Points, in no order, along strands that fork, close into loops and pass close to each other.
Points whose rows are less than 138 apart are linked; no others are. Some points are linked to none.
(36): [-10 -20  31  18  39   9 -14  12  52  13   6 -19 -21   4 -10   4 -20  -4
   1 -17  -9 -56  -5 -43 -32  33 -32 -52  44 -24  24 -13 -16  44 -19 -16
  20]
(880): [-23  30  -2   7 -15  61 -46 -48  65 -12 -24  10  16 -17  35  26  36  47
   1 -38 -11  32 -63   0  10  61 -27  15 -13  36  13  39 -39  47   2  -3
  -4]
(869): [ 50 -28  -7  27   7   7  28   6   3 -26  -6 -41  -9   5  -5  36   5 -11
  20 -17   0   0  10  14 -21  -7   6  45  -2  52  55  20  -5 -40 -12 -11
  40]
(1175): [-11 -19 -44  51  34 -29   2   8  12  18  14   5 -23  14 -23  29 -18   2
   2  -8  -6 -56  45 -74 -20 -28  64  34  34 -26   7  -2 -21 -11 -51  -4
 -19]
(1399): [-68  57   4  23   5  31  15 -24  40  13 -23 -19  -3 -14  34  71   3 -23
  -1 -29   7  -7 -24   8  14  17  26 -43 -20 -13 -34   9 -16  24   6 -38
 -30]
(976): [ 15 -45  41   6  26  37  33   6 -29  19   8 -19 -30   0  55 -63 -31  12
   4   2  38  -5  45   8 -32 -29  -4 -43  19  24  -1  54  19 -14  60 -56
  22]
(1317): [-17 -12  40  -1  38  41  11  24  19  22   7  -4 -13 -15  38 -25 -24  20
 -17   6  35   6  20   4 -27 -18  -3 -66  38   8   1  11  47  34  43 -51
   9]
(283): [-21  13  21  -5  53 -43  -4  49  14  32 -21 -16  -5 -27 -23   5 -23 -32
 -15  30 -14 -38   7 -16  29  -1   3 -69   4 -73 -36 -12  21 -17  -8  -1
 -31]
(949): [ 18 -29  69 -11  15  25 -19  17  55   5  36   3 -44 -11  16 -10 -15  10
  10 -11  -7 -21 -20 -11  -9  25 -39 -48  45 -39  52  11  14  53  11 -16
  20]
(280): [  5  10  32 -33   1 -13  27  -6 -29 -19 -51   6  24 -18   3  -5 -38 -50
 -31  67 -37 -27 -16  42 -46  59 -31 -57 -49  10  -6   3   8 -12 -21   0
 -24]
(940): [  8  62 -42  -6   3   4 -27 -28  -8  42   9  30  -4  12 -51  35 -17 -49
 -19 -31 -22 -22 -12  26  17  19  19  42 -17 -23 -10 -13  11  -9 -35  -2
 -10]
(1322): [ 16 -27  52 -23  18 -43  28   8 -11 -33   1  -5  -4  -7  15 -86   4  31
  11  18  26  38  29  32  14 -50  -9 -23   9 -18   2  -3  -3 -40  26  11
  25]
(1496): [ 41   4   3 -22   8 -59  19  23 -36  11 -23 -12  15 -26 -33  17 -12 -40
  -3  61 -48 -55  28   7 -24   7 -20 -42 -29 -44 -12  -3  -1 -48 -25  34
 -48]
(889): [-12 -32 -46  10  42 -19  -1 -17 -11  12 -29 -17 -18  34 -30 -31 -13  -6
 -15 -34  -9  -8   8 -50 -10  -7 -22  32  16  28  15 -17 -26 -30 -14  33
  31]
(992): [-95  39  24   0   3   5 -15  23  59  16  -3  13  21   0  23  21 -11  -2
 -15 -11  23  26 -38 -24  35   2 -15 -62   6 -21 -30 -16  27  53  13 -15
 -37]
(82): [-46  18  16   3 -20 -38  70  51  -4   0 -28 -33  33 -21  40  49  23 -29
  14  36 -24 -21  42  -5 -11 -30   6 -19 -19   2 -15   5   4 -26   4   5
 -91]
(762): [  9  48  -2  -8 -45 -31 -16 -10 -21 -39  17  46  37   8 -12  36  23  -2
   2  19 -29  28   3  45  -7   5  13  25   1 -11  -4 -37   3   7 -40  21
 -19]
(657): [ 54 -43   9  19  24 -13  25 -28 -39 -22 -41 -45 -16  22 -29 -45   1  17
 -16   6   7 -39  42   4 -29 -23   3 -16   2 -11 -35  -9 -37 -52   8  -5
  13]
(947): [ 28  -8 -47  25  12  -1  36 -24 -42   9 -39 -39  -5  25 -38  -1 -18 -14
 -23   9  16 -42  44   4 -38 -16  26  24   0  33 -33 -22  -7 -39   2 -13
   6]
(429): [ 21 -19   3  18 -37 -34  26  -9  -4 -57  -1 -11  15  -8  20  27  47   7
  31  20 -12   7  20   5  -3 -19  -2  13  -8   1  19  -4 -26 -31 -18  10
 -25]
(1427): [  0 -16  40 -19   2 -20  40   1  -6  -7 -36 -14  12 -10   5 -23 -16 -50
 -10  43 -58 -27   4   2 -15  32 -69 -57 -29   0   2  25  11 -22  11  25
 -11]
(386): [ 43   9  -1 -38 -15  14 -22  25 -29  19  15  42  17  35 -34 -30 -19  -3
 -13   0 -21  43  -1  25  -1   9 -34  14   5  30  28 -29  45  25   9  22
  40]
(14): [ 12  21 -35 -13   3 -48   0 -26 -13   7 -26   0 -26  19 -48 -19  21  -3
  -8 -38  -2   9   3  25  43   9  10  69 -20 -30 -30 -17  11 -53  -3  33
   7]
(199): [ 54   5  -1  -9 -58  38 -62 -49 -36   0  26  35 -13  -7 -17 -51   0   5
   8 -15  13 -13  -8  19  -8  26  33  -3   1 -22 -65  22 -28  57  11  -3
  28]
(498): [ 22 -32  11  20  53  -4  -1  -7   8  10  -6 -25 -45   9  -8 -25 -25  -2
 -17 -17 -10 -62  23 -33 -32  24   5 -20  27 -35   7   2 -22   6   4 -28
  28]
(1297): [-53  20 -20  -1 -25  21  37 -20   6  11 -41 -23  -4 -16  58  28  -3 -40
 -12   1   6 -21 -26 -11   9  33  -7 -40 -51 -12 -60  17  13  20  27 -24
 -20]
(1386): [ 57  10  13  10  -2 -30 -17  27 -11  -9  52   9  -3  -2 -43  19  16 -10
  20  11 -14   3  28  34   9 -33  21  29  32 -18  45 -15  25 -13 -28   4
   5]
(447): [ 15 -24  40   9  19 -25   3   2  32 -56  -8  -1  23  -5  -3 -15  30  25
  13  14 -27  20  -1  -4   0 -11 -45 -38  32   6  53 -28 -32  -2 -24  25
  16]
(583): [-28 -13 -25   2 -11 -31  15  71 -36  25  23  -9  16  24   0   6   3 -19
   1  -4  19  34  28  -8  27 -67  27  64  -4  36   9 -23  60 -20  22  28
  -7]
(341): [ 12 -15  53 -16  13 -71  23   7  -2 -55 -18   4  21   0  10 -42  23  15
   1  29 -53  21   4  18  -2 -15 -61 -31  -5 -29  24 -13 -21 -38 -15  53
   9]
(473): [  8  15 -27  -8 -18  57  -2 -11  26  39  11   1 -49   0   8  32 -18 -18
   2 -20  -6   0 -48   2   3  42 -28  24 -25  -5  18  28  37  29  18  -6
  25]
(1207): [  6 -26   5   1 -28 -15   9   4   6  -7  35   6 -28 -20  14   7  29 -32
  27  24 -23 -32 -11 -15  26   6 -18   3  -4 -56   0  12  10  16 -11  23
 -14]
(351): [ -9  20   3  -6   5  77  14   0   9  31  -7   7 -19   1  51 -17 -25  49
 -15   0  43  32  -7  19 -26  16  -2 -36  -3  13  -3  33  57  17  57 -52
  24]
(1311): [-23   9  -2  -3  19  46  27  40  26  76 -14 -23   1   6   0  35 -65 -42
 -14  13  16 -37 -18 -10 -35  29 -22 -25 -15  49   4   5  42  41  28 -27
   9]
(455): [ 56  25  33 -24   4  -7 -22  33 -19  -1  29  28  13  12 -38 -11 -23 -12
 -17  22 -23   9  23  55 -11 -11  -3  -6  26  -3  36 -33  41  15  -5   3
  12]
(1209): [ 45  46 -14  -5 -35 -45  -2  -9 -43 -12  22  24  10   5 -37  28  11 -34
   9  21 -18 -10  26  46   7 -27  33  21 -20 -56 -38 -28  22 -24 -24  26
 -25]
(1050): [-20 -11 -23  42  40 -30  18  33  21  28   0 -23 -32 -14 -27  40 -16  -2
  -5   1 -10 -71  23 -72  -3  -8  18 -10  12 -70 -17   4 -27 -13 -32   1
 -32]
(830): [-36 -22 -18   2  -3  13 -48 -13   6  -7  44  27  18   4  -9  -3  12  34
  16 -25  47  42   3 -14  38 -25  38  56  47  38  13  12  -8   3 -16 -21
   4]
(897): [-17 -16 -42  -3  38 -30  -8 -35  -7   6 -71 -19 -19  14 -36 -38  18  12
 -35 -15  -9 -28 -10 -36  17  29 -34  11 -15 -25 -38 -27 -37 -48  -1  28
  11]
(893): [-56  18 -43  -2   3  22  -1 -13  -2  48 -10   8 -31   8   5 -16 -17 -16
 -25 -22  18   1 -21 -26  26   5   7   9 -10 -19 -49  -3  34  10  29 -20
   8]
(824): [ 32 -11  24   5  57 -34   9  24  -9   9  18  -4 -37   4 -44 -46 -22  21
  -1 -14  22  -3  46  18  11 -46  46  33  36 -32   3   3  12 -39  10 -20
  31]
(1016): [ 15 -13   0   6  14 -72  63   6  -8 -34 -42 -43 -15   1  -4  -6  48  23
  25 -24 -10  13  15  14  25 -22   6  47 -33 -31   5  -2 -14 -82   8  25
  -3]
(1428): [  4 -26  28 -21  18 -55   7  70  -9  18  35 -16  -9   3  -8 -40   0 -12
   2   7   4  39  17   6  36 -75  -1  42   2  -1  28  -9  38 -39  30  30
  25]
(591): [-28  44 -54   9   2  32 -16 -36   6  30 -29  10  13   3 -13  19   1 -20
 -35 -27  -1  -9 -27  -2   8  37  12  15 -13  19 -32  -8 -11  15 -11 -22
 -13]
(1489): [-26  53   0 -19 -53  28 -27 -21 -14  -2  -5  53  -4 -11  33  -3   6  -3
  -3  -9 -22  55 -62   2  23  40   0  -5 -40 -35 -41  22  -8  45  21  12
  11]
(1130): [ 30   4  -4  23   2  33 -80 -60   6 -21 -14   3   0   0 -20 -30  25  25
 -18 -16  -2 -41   5  -3 -36  30  15 -23  30  12 -21   3 -54  33  -9 -41
  18]
(1325): [ 32   0  38 -13  -7 -22  47  -6 -12 -37   5  -3 -17 -10   5 -45  10  33
   1   0  45  39  38  66  13 -49  34  20 -11  -6 -33  14  39 -46  30 -16
  21]
(1184): [ 36 -29  14  26  84  -2  -2   7 -19   2 -35 -49 -18  30 -22 -18 -37 -14
 -28 -23 -22 -72   9 -41 -71   8 -25 -52  10  18  10 -13 -51 -19  -8 -16
  24]
(281): [ 14 -26 -60   0 -53  52 -26 -32 -25   0   2  17   2   9  13  -3  15  14
  10 -14  13  11 -20 -16   4  34  -1  48  -8  43 -27  18 -21  44   3  17
  19]
(854): [ 62   8   7   0 -56 -41  27 -28 -46 -48  13  12  23   5 -23   7  22   2
  11  26   1 -14  54  56 -23 -41  43  20   0 -16 -42  -5  10 -32 -24  22
 -19]
(581): [-67  28  12 -22  37  -2 -33 -15  39   8 -13  34   5  -6   6 -59   5  50
 -26 -14  26  47 -17 -17  44   0 -24 -36  38 -23  -9 -15   9  13  17 -19
   1]
(421): [ -8  10 -11  -6  15 -68  44  56   9  10 -23 -40 -16  -9   1  35  39  -7
  18 -16 -39  -8   8  -8  24 -11  -2  43 -22 -36  22 -12  -1 -55  -9  45
 -40]
(278): [ 27  26 -10 -18 -14 -58  -5  -3 -31  -2  25  23 -18  11 -44 -30  11 -10
  -2 -10   6  11  12  41  45 -32  30  40 -14 -58 -40 -25  42 -32  -4  34
   5]
(1089): [ -9  16 -25 -37   1 -66  10  15 -32   8 -46   1  20   2 -24  -3 -12 -43
 -17  42 -39 -18 -10  -2   9  23 -34 -19 -32 -27 -26 -36  20 -34 -15  50
 -31]
(1440): [ 27 -13  36 -12  23  -4 -31 -20  12  -1  26   8 -44   0 -28 -68 -17  45
  10 -28  36  19  17  22   9 -14  21   9  42 -22  21  -3  -4 -11  13 -30
  44]
(890): [ 14 -28  -7  55 -19   9   3 -14   1 -36  21 -22   5 -15  26  30  39   9
  15  22  13 -54  33 -41 -27 -32  31 -36  38 -16  -9   6 -39   8 -27 -44
 -31]
(1288): [ 34 -39  -2 -24 -32 -14  18   5 -24   0  28   3 -46  -1   4 -46 -10  -9
  24  -9  19  15  -3  18  26 -15 -10  48 -29 -14  15  19  40 -29  25  17
  43]
(166): [-49  -5  -4 -14  38   7  -7  22   6  64  -5  -6 -54  -7   8 -48 -56  -3
 -28  -6  28 -17  -8 -41   4  -3   0 -30   0 -38 -25  10  54  13  48 -28
  22]
(357): [ 13   9 -25   4   0  16 -55  -2 -16  23   2  20  23  10 -39   5 -33 -28
 -25   4  -3 -42   4  -5 -25  36  18 -49  47   7 -11 -35   0  35 -32 -33
  -3]
(1171): [  3   0 -44 -21 -16  -1  24 -22 -16  14 -34  -5 -42   9  -7 -30   2   1
  -5 -35  17  24 -13   8  24  16  -7  73 -36   6 -25   2  19 -31  26  20
  29]
(563): [-26  23  22   8   6   7 -22 -47  48 -16  -9   5 -51 -28  35  -9  32  17
   4 -25  -3  13 -47  -7  40  27  -4 -19 -10 -61 -22  27 -29  11  20 -15
   6]
(1392): [ 24  19 -43  15 -78  23 -23 -41 -35 -38 -15  13  29   5  18  35  45  -4
  14  -3 -22  16 -28  18   0  37  24  54 -35  34 -37   8 -40  35  -4  30
 -13]
(917): [ -7  -9  -5  53 -19  54  -7 -31   0 -27  31 -10  15 -16  51  54  29   5
  10   9  30 -10  30   6 -16 -21  53 -31  22   3 -37  23 -25  38  -7 -62
 -13]
(84): [-21  74 -11  -3  21  22 -51 -58  29  21 -22  45  69 -18 -32  39  -9 -29
 -28  -4 -14 -14 -33  31  -5  25  36 -35  -1  14  -9 -10 -56   7 -47 -36
 -34]
(1408): [-56 -14  -2   2  13 -29  24  25  19  31 -28 -27 -21 -20  20  16  -8 -48
   6  23  -7 -59 -20 -51  23  15 -24 -49 -11 -62 -53   6  12  -3   6  12
 -29]
(1163): [ 36 -38  31 -21   6 -26  42 -11 -16   0 -16 -18 -35  -4  11 -60   1 -31
   2  12 -49 -14   6   9   5  13 -71  -9 -37 -23  14  37  12 -37  28  45
  18]
(47): [-23 -23 -19 -12  -6  28  14  59 -26  49  24   7  -3  23  17 -17 -39  -1
 -32   4  34  36  -1  -3  16 -51  14  35 -13  33   4   5  86  12  61   7
   4]
(67): [ 17  -2  55  27  48  -7  58  45  50  -3 -21 -53  17 -23  15  20  -5   2
   4  28 -36 -28  14  -2 -32 -21 -34 -58  10   9  40  13 -42 -27  -7  -6
 -21]
(201): [-18   3   8  42  39  14  39   2  69  19 -20 -60 -31 -15  -8  63   4 -11
   3   3 -12 -70 -24 -25 -16  30 -19 -27 -33 -11  25   5 -40  -3 -19 -11
 -18]
(1433): [  0 -50 -15  36 -36 -31  26  32  19 -34   3 -31  12  -8  18  65  39  -1
  55  -8  -9 -11  -7 -55  -4 -16  -8  31  14  22  57  -1 -33 -20 -33  25
 -23]
(1423): [ 20  20  -8 -46 -39  61 -39  15 -33  28  14  65  34  24 -13 -39 -25  32
 -14  11  14  68 -31  -7  -6  37 -23 -12 -19  18  -1 -12  39  49  12  10
  31]
(135): [ -2  46  -4   8  42 -36  15  15  -7  19 -19 -17   1 -22 -22  32  -8 -14
 -16  22   5 -30  23  13  11 -14  32 -36   0 -45 -29 -19   0 -38 -12 -23
 -46]
(862): [-22 -54  -9   6   9  30  -6  10  -2  -6   2  -4  20  22  31 -14 -13   7
  11 -11  12  32 -17 -40  -3 -20 -44 -20  31  64  29 -10 -10  26   6  20
  26]
(39): [ -2  33 -25  -9 -34  18 -32   6 -21   7   2  37  54   5 -23  36 -34 -38
 -15  38 -13 -14 -19  12 -14  39   9 -48   3  29 -14 -46   7  43 -51 -11
 -30]
(792): [-44   4 -21   0  -6  -8  54   6  -9 -10 -41 -27  16  -1  48  19  25 -17
  -6   5  17   5  21  -8  10  -9   1  -2 -22  12 -36  -7  14 -12  23  -9
 -49]
(74): [ 15  18  -7 -16 -83  24 -17 -41 -25 -39  -7  23  -1  -9  44   7  34  -2
  19  -8 -25  36 -45  18   5  49  -4  39 -61 -20 -37  34 -27  34  12  35
   3]
(456): [  5  -9   5  -2  31  25  51  24 -17   4 -24 -26  21  10  36 -17 -22  -4
 -14   5   8  37  23  21 -23 -30 -31 -17  -1  72  14   6  23 -12  44  -6
  19]
(1249): [ 63   4 -22   7   9 -55  -5  12 -29  20   8 -14   6 -16 -56  34 -13 -20
   0  25 -41 -60  36 -19 -37 -17   1  -8  15 -26  27 -35 -21 -27 -44  26
 -26]
(736): [-17  52   5 -15  11  11  -5 -20  20  -6 -28  23  38 -16 -18  45 -27 -22
 -22  35  -5 -14 -46  42 -40  59  15 -56 -28  25   3 -32 -24  22 -36 -31
 -27]
(1469): [ 24  13 -31  28  14 -25  -5 -23  16  16 -16  -5  36  -8 -60  57   4   8
   3  16 -13 -46   6 -30 -49 -14  -8 -17   4  55  63 -50 -61 -21 -55   4
 -45]
(1246): [ 18 -35  -1 -23 -29  -6 -30  10  -5 -18  65   7 -35 -13 -21 -12  -7  -1
  43 -17  39  24  -4   6  31 -10  27  54   7 -12  35  21  26  -8   1  -7
  42]
(176): [ -7   1  -1  -2   8 -24 -11 -22 -12 -20 -12  12  10  -6  -4 -40   9   8
 -19  16   5  -5  14  -7  11  -7   1 -39  34 -28 -39 -37 -11  -1   2  -6
  -3]
(766): [ 15 -73  -5  46 -30  -5  22  17 -11 -13  37 -26  -2   4  22  24  11 -17
  34  28  -9 -73  31 -69 -41 -34   8 -11  35   2  20  21 -35  10 -35  -8
 -24]
(141): [  2  44 -43  24  44  -2  19 -20 -21  31 -25 -20   5  -4 -37  39  -6 -13
 -32  16  18 -41  36  27 -20  -7  56  -7  -9  10 -23 -22 -14 -33 -16 -45
 -22]
(822): [ 51 -22   8   3 -80 -26   3 -30 -33 -60  32  24  15  -6  16   8  49 -25
  36  34 -23 -20  17  27 -11  -8   2  19 -12 -20 -16  17 -11 -10 -26  29
 -16]
(494): [-14 -19   0  14 -19 -18  28  34  27 -19  -7 -19  41  10  18  53  24  -6
  38  -2 -23  11  -9 -19  -8 -13 -52   4  17  58  61 -21 -15   9 -27  56
  -9]
(1015): [ -9  38 -12  23  24  42 -85 -63  33  10 -18  18  59 -10 -24   8  13  11
 -34 -19  -5 -36  -3  15 -22  23  24 -27  39  26 -21   4 -56  27 -34 -57
 -13]
(572): [ 27 -40 -23 -20 -28   9 -48 -52  -2   0   4  -2 -79  -5 -12 -73  -9  22
  15 -34  18 -24 -30 -19  11  42   1  60 -19 -23  -7  30 -40  -5  12  19
  58]
(45): [-27  30  45 -38  10 -48   7  13   1 -23   1  27   1   1   7 -70   0  43
 -25   7  22  73   6  44  34 -42  -7  -1  -8 -31  -4 -26  45 -22  36  18
  10]
(1435): [ -9 -15 -27  12  14   8 -68 -28 -14  21  11  24  -4  12 -32 -36 -13  -9
 -23 -29  14 -49  28 -36 -32  26  33 -15  51  -6 -30 -10 -27  35 -19 -43
  16]
(354): [ 30 -18  73 -28  24   7 -25  18  18   0  51  11 -50 -12   5 -57 -16  24
  17  -6  22  11   3  14  12 -10 -18 -33  39 -46  49  10  21  10  31 -26
  28]
(470): [-20 -37  -6 -31 -14  41 -22   7  -3   0  35  18  30  13  28 -16 -14  60
  34  -4  33  88 -34 -19  18   4 -19  12  11  71  36   1  17  18  25   9
  25]
(52): [ 16  42 -18  -1  40   7 -11   2  20  53  19  -2 -44  -1 -50  33 -27 -42
 -16 -12 -19 -48  -7  18   0  26  18  19   1 -31  31  -2  24   0 -17  -8
   7]
(83): [ 19  13  12  29  32   3  66   6  29  -8 -22 -61  -5 -22  10  59  19   2
   5  20 -14 -41   8  18 -32  -7   8 -16 -28   9  32   9 -37 -28  -5 -21
 -32]
(1503): [ -6  30  30 -42 -26  26 -40  28 -10   2   8  65  34   6  -7 -34 -42   7
 -39  28   1  53 -31  13  -6  18 -24 -47 -11 -13  -2 -21  60  54   6 -13
   1]
(557): [ 42 -33  18  26  64 -36  33  30 -29   2 -13 -34 -23   8 -34 -40 -24  23
 -15   0  -4 -35  56  -7 -18 -48  33   0  31 -35 -15   2 -30 -61   4 -10
  22]
(243): [ 39 -10  -6  -4  49 -13  39  -4 -12   9 -45 -47 -29   2 -20 -20 -15 -17
 -24  -1 -26 -31  14   9 -12  11 -30  -6 -32 -11   1   4  -4 -50  19  14
  17]
(522): [-50  54  12 -24 -31  46 -25  15  20  10  10  41  27   5  10  29 -27 -14
 -16  -1  -5  42 -58 -13  17  35 -16 -34 -27  -5 -20 -10  34  68   0  -3
 -14]
(1476): [  5  27  64 -25  17  27  50  13  18 -26  -8   0  27  -8  30  41 -19   5
 -13  32 -22  30 -10  69 -51  28 -51 -14 -30  53  60  13  17  17   8  -3
   9]
(16): [  6 -20 -24  16 -14 -26  38  52 -15  28  10 -21   3  -4   7  41   1 -42
  15  25 -23 -40  29 -40 -13 -40   1  27   8  11  11  -2  14 -22 -19  33
 -34]
(741): [ -9  -2 -37   3 -37 -19   2  22 -28  17   4  -1  38   2  -9  40 -19 -58
   7  38 -18 -42  10 -28 -20   2 -17 -23  13  21  -9 -36  14  26 -32  21
 -36]
(1261): [  0  71 -22 -19 -36  -6   5  12 -31  -9  13  35  47  33 -20  65  17  -7
  -6  -3 -13  55   4  82  -6  -3  33  59 -44  34   8 -22  36  11 -21   8
 -19]
(204): [-45   8  12   9  63  -2  -3  33  46  50   5  -5 -37   3 -14 -10 -38   3
 -20 -25  13  -6   1 -33  20 -15   2   7  31 -21  22   2  36   5   7 -16
  10]
(717): [ 17  16   0 -10 -19  44   0  31 -37  24  36  21  21  23   1   2 -28  23
 -33   5  36  67  15  45  -5 -37  33  25 -28  26  -5  -2  94  14  45 -16
  -2]
(1197): [-33  15  -2   6  -5  46 -24 -19  63  18  13  16 -25  -7  15  44  13  10
   9 -55  11  22 -48 -14  35  34 -16  30   0  -1  22  38  11  27  -5  -6
   3]
(499): [  6 -84  20   9 -14  40   8 -25 -18 -48   2 -24  13  14  63 -29  13  19
  24   7  15   4   5 -30 -25 -20 -32 -29  13  67  14  22 -50   7  17 -11
  20]
(89): [-28  -8 -26  37 -16  29 -66 -49   1 -11  30   4   8 -19  15  -1  34  27
  17 -30  41  14  -3  -9  23  -9  65  37  30  18 -34  46 -45  32  -6 -31
  12]
(1226): [ 18  -9   9 -16 -63  39 -47 -37 -25 -46  42  22  26 -22  26 -29  12  66
  42   4  43  65 -20  36  24  11  46  27 -11  32 -39  42 -35  31  16  13
  13]
(34): [ 23  49   3 -20 -20  70   3  -3 -18  13  14  34   1  17  11 -12 -26  49
 -18   3  37  73 -13  52 -15   7  27   3 -24   7 -21  21  57   9  39 -35
  21]
(1315): [-75  -6  -8  -6  32   5 -45 -32  45  10 -12  23  26  -2   0 -49  21  29
 -20 -34  16  13 -11 -50  40   3 -18   7  55   6  -2 -11 -31  16 -14 -13
  -3]
(1136): [ -5 -45  -2  31  45 -61  57  32   3 -14 -13 -46 -38 -12  -1 -24  12  25
  23 -19  10  -4  10 -27  35 -38  31  49  -5 -34   5  18 -27 -75   9   5
  15]
(1348): [ 12  37  -7  -5 -10   7  -6 -50  13 -32 -43  -6   9  -7 -10  44  16 -20
 -16  32 -25 -33 -40  27 -39  56  -2 -31 -57  12   7 -23 -51   3 -17  -8
 -20]
(334): [ 27   1  43  -7  17  14   4  -9  37 -60  -8  -4  23   4  12  21   9  17
  -4   8 -38  26 -14  36 -34  26 -60 -23   0  38  74 -17 -22  13 -26  22
  22]
(1229): [ 13  -3  22 -15  22  52  37  36   7  15   3  -4  12  11  31  17 -34  17
  -4   0  -9  53  -8  32 -37   0 -49 -12  -7  67  55  16  53  12  35   5
  27]
(271): [-60  -2  31  -7   4 -15  -1  44  52  13  11   8   9   8   6   0  -3  -6
   7  -2  -3  24 -24 -36  36 -15 -57  -5  31   8  31 -30  25  35   4  41
  -3]
(110): [ 50 -23  11 -28 -39   8 -58 -29 -49  -6   2  33  -4   9 -14 -73 -14 -11
 -12  -2   0 -32  -5  -5 -30  48 -13 -39  25 -12 -40 -25 -19  43  14  -6
  30]
(230): [  1 -58 -42   0 -57  23 -17  10 -32  -6  50  10  19  21  13  38  16  -4
  43   4  15  19 -13 -28  15  12  15  59   4  54  10   1  11  33 -13  24
  12]
(449): [ 16  52 -14   2   9   1 -10 -59  14 -28 -49  -8 -13  -9 -27  12  26  -3
 -22  -9 -27 -17 -20  29   5  42  -8  -1 -44 -29 -19 -12 -37 -30 -16   8
  -8]
(838): [-33  24 -18  18  58  -1   0  12  52  55  18  -3 -23  13 -43  38 -33 -30
 -14 -32  -3 -43   4 -26   2  -2  26  57  18  -9  42   6  18   3 -36  -6
  -7]
(275): [ 31 -35 -44  10 -41  10 -34  -6 -20  -6  35  23  16  22 -33  33   4 -11
  21  -8 -21  -6   5 -19  -8   8  -5  47  38  42  36 -20 -10  22 -37  33
  20]
(452): [ -1  -7 -49 -20 -49  63 -44 -11 -11  48  31  37 -37   8   9 -14 -17  15
  22 -25  23  25 -45 -24  14  41   7  50 -21   4   2  37  19  29  18   4
  40]
(146): [ 14  51  -4 -12 -11  11  11  45 -17  13  27   7  22  20  -5  53  -1 -12
 -19  -1   8  50  18  74  14 -37  38  55 -39  32  22 -10  74  -1  16 -11
 -16]
(1456): [-38 -14  62   1 -31 -22  43  60  18 -26  43   1  19 -11  54  42  39 -16
  33  34 -14  17  15   5  22 -40  -3  -6  -8 -14  13  35  37  11  14  11
 -57]
(729): [-34   7   8 -12 -21  -8  23  26   1 -27  -1  -4  10   6  34  28  44  18
  29 -29  28  74   7  31  38 -32  41  47 -17  17   9  12  37  -8  26 -12
 -24]
(1054): [ 37  38   6   8 -77  42 -61 -56 -39 -12  30  37  12 -21   4 -19   6  19
  19 -14  14  28 -28  38  22   0  66  15 -17 -11 -63  53 -39  60  14  18
  28]
(1134): [-18  11 -26 -10 -18  -6 -11  -3   2 -14 -16  29  53  25   0  13  21  18
   1  -8 -18  43 -11  -2   2  11 -34  15  15  60  30 -43 -10  17 -25  41
  -8]
(422): [ 18  -9  46   8  65   4  50  43  24  -4 -18 -37  -3  -8  27 -21 -15  -3
   1   3 -20  18  15  10 -18 -40 -35 -32  20  29  42  17   0 -26  19   3
  25]
(169): [-17   9 -10  32 -22  45  -6 -23  15 -16  35  -7  -8 -11  41  67  34   7
  21 -24  30  22  -2  15  25 -12  61  22  10   2 -17  37  -7  11   1 -43
   1]
(1316): [  2 -30  31   5 -14  12  59  16  20  -8  -5 -29 -21 -22  45  19  16 -28
  20  11 -16 -11  -1   0   1   7 -47  -1 -21  13  31  56  22  -5  23   6
  -4]
(832): [  9  -7  -3  -1  11 -32  -5 -42   6 -49 -49 -20 -26  -9 -12 -23  46  18
  -7   5 -18 -21 -14 -12  24  20 -23  -8 -35 -69 -38  -5 -41 -45   1  27
  -5]
(97): [-52 -16 -23  10  -7  37 -53 -40  39  -3 -27  12  21  -6  28 -28  32  49
  -4 -31  11  27 -41 -48  19  31 -25   4  19  52  -2  14 -44  45   7  10
   4]
(937): [-23 -50   3   0  11 -20 -38  25   7 -13  64  12 -11   8 -21 -25 -13  14
  42 -19  46  20  19 -31  29 -40  40  53  36   9  55   3  -6 -10 -15  -7
  29]
(721): [-25   8  21   9  14 -39  65  77  28  43  -8 -43  -2 -29  10  53  10 -22
  17  18 -33 -43  24 -22   4 -36  -3   3 -17 -27  -4  -3  -7 -28   0  21
 -64]
(240): [-69 -16 -34  31  15 -21  30  -2  30  20 -21 -35 -22   0  15  26  20 -16
   5 -13   6 -49  -7 -73  12   5  -1   4  -1 -25 -27  -6 -16   5  -8   2
 -22]
(1403): [ 25  15 -14  15  19  -7  -7 -14  20  -1  -2 -13   5   3 -44  29  14   4
 -10   8 -20 -35   8  -6 -14  11   1  -8  22   1  39 -34 -32 -13 -43   0
 -14]
(186): [-65  36  10  20  11  31  -4  -2  33  -1   4  11  15 -19  46  25   7  12
  -9  -2  35  24 -11  -2  17 -14  25 -60  13 -10 -42   1   9  41  21 -56
 -15]
(241): [ 20  19   5 -28   9 -75  17  -5 -21 -32 -44   9  26   7 -23 -25  11   7
 -13  25 -32  16  15  32  -1  -4 -30  -1  -9 -22  -4 -42 -10 -47 -26  48
  -1]
(448): [ 11 -79  24  -2 -17  19  26  -3 -47 -16  34 -17   5   3  46 -55 -19  -3
  31  10  36  16  40   4 -11 -39 -11 -18   9  59  13  52  -5 -16  29 -17
  24]
(1439): [-50  61  22 -28   2 -19 -29 -24  10 -21 -13  54   8  -2  -4 -52  11  40
 -28 -27  16  74 -15  31  48 -18  11   6   3 -33 -42 -17   7  -2  17  -2
 -13]
(1513): [ 10  -7  -6 -41 -47  56 -63 -12 -21  -3  63  43  40  11   6 -32  -5  78
  38   3  38  89 -26  12  24  19  27  33   1  43   7  15   1  29  10  14
  25]
(891): [ -8 -55 -35  26  29 -51   2 -13   4 -16  -6 -12 -41  19 -28 -32  -3  12
  19 -29   7 -17  14 -70  15 -16  33  68   7 -14  16   9 -44 -55 -20  22
  24]
(1281): [ 27 -56  22 -26 -30  13 -10  -9 -66  16  15  17   2  22  29 -77 -30 -11
   0   6  21 -28  20 -14 -41  20 -34 -61  25  22 -28   3  -2  28  37 -20
  21]

A piece is two or more points that can be reached from each other along the links. Count, over all rows, the pieces, the separate loops (a circle has one, a figure eight two, a Y none), the forks (points with three links) and the tips (points with one).
pieces -> 5
loops -> 3
forks -> 8
tips -> 12

A tip is a point with one link. Name the tips that can be reached along the links from each point below, in the order of the rows.
(1317) -> (1428), (766), (1134), (1281)
(357) -> (1386), (1325), (275)
(341) -> (201), (1469)
(824) -> (1175), (280), (1184)

A fork is a point with three links, a tip a point with one. Leave the first point through the second and follow the links. Name the first fork or tip that comes.
(1403) / (1249) -> (201)
(1209) / (278) -> (766)
(766) / (890) -> (1209)
(1281) / (110) -> (717)
(1184) / (498) -> (657)
(657) / (947) -> (1175)
(351) / (1317) -> (1281)
(67) / (422) -> (1469)
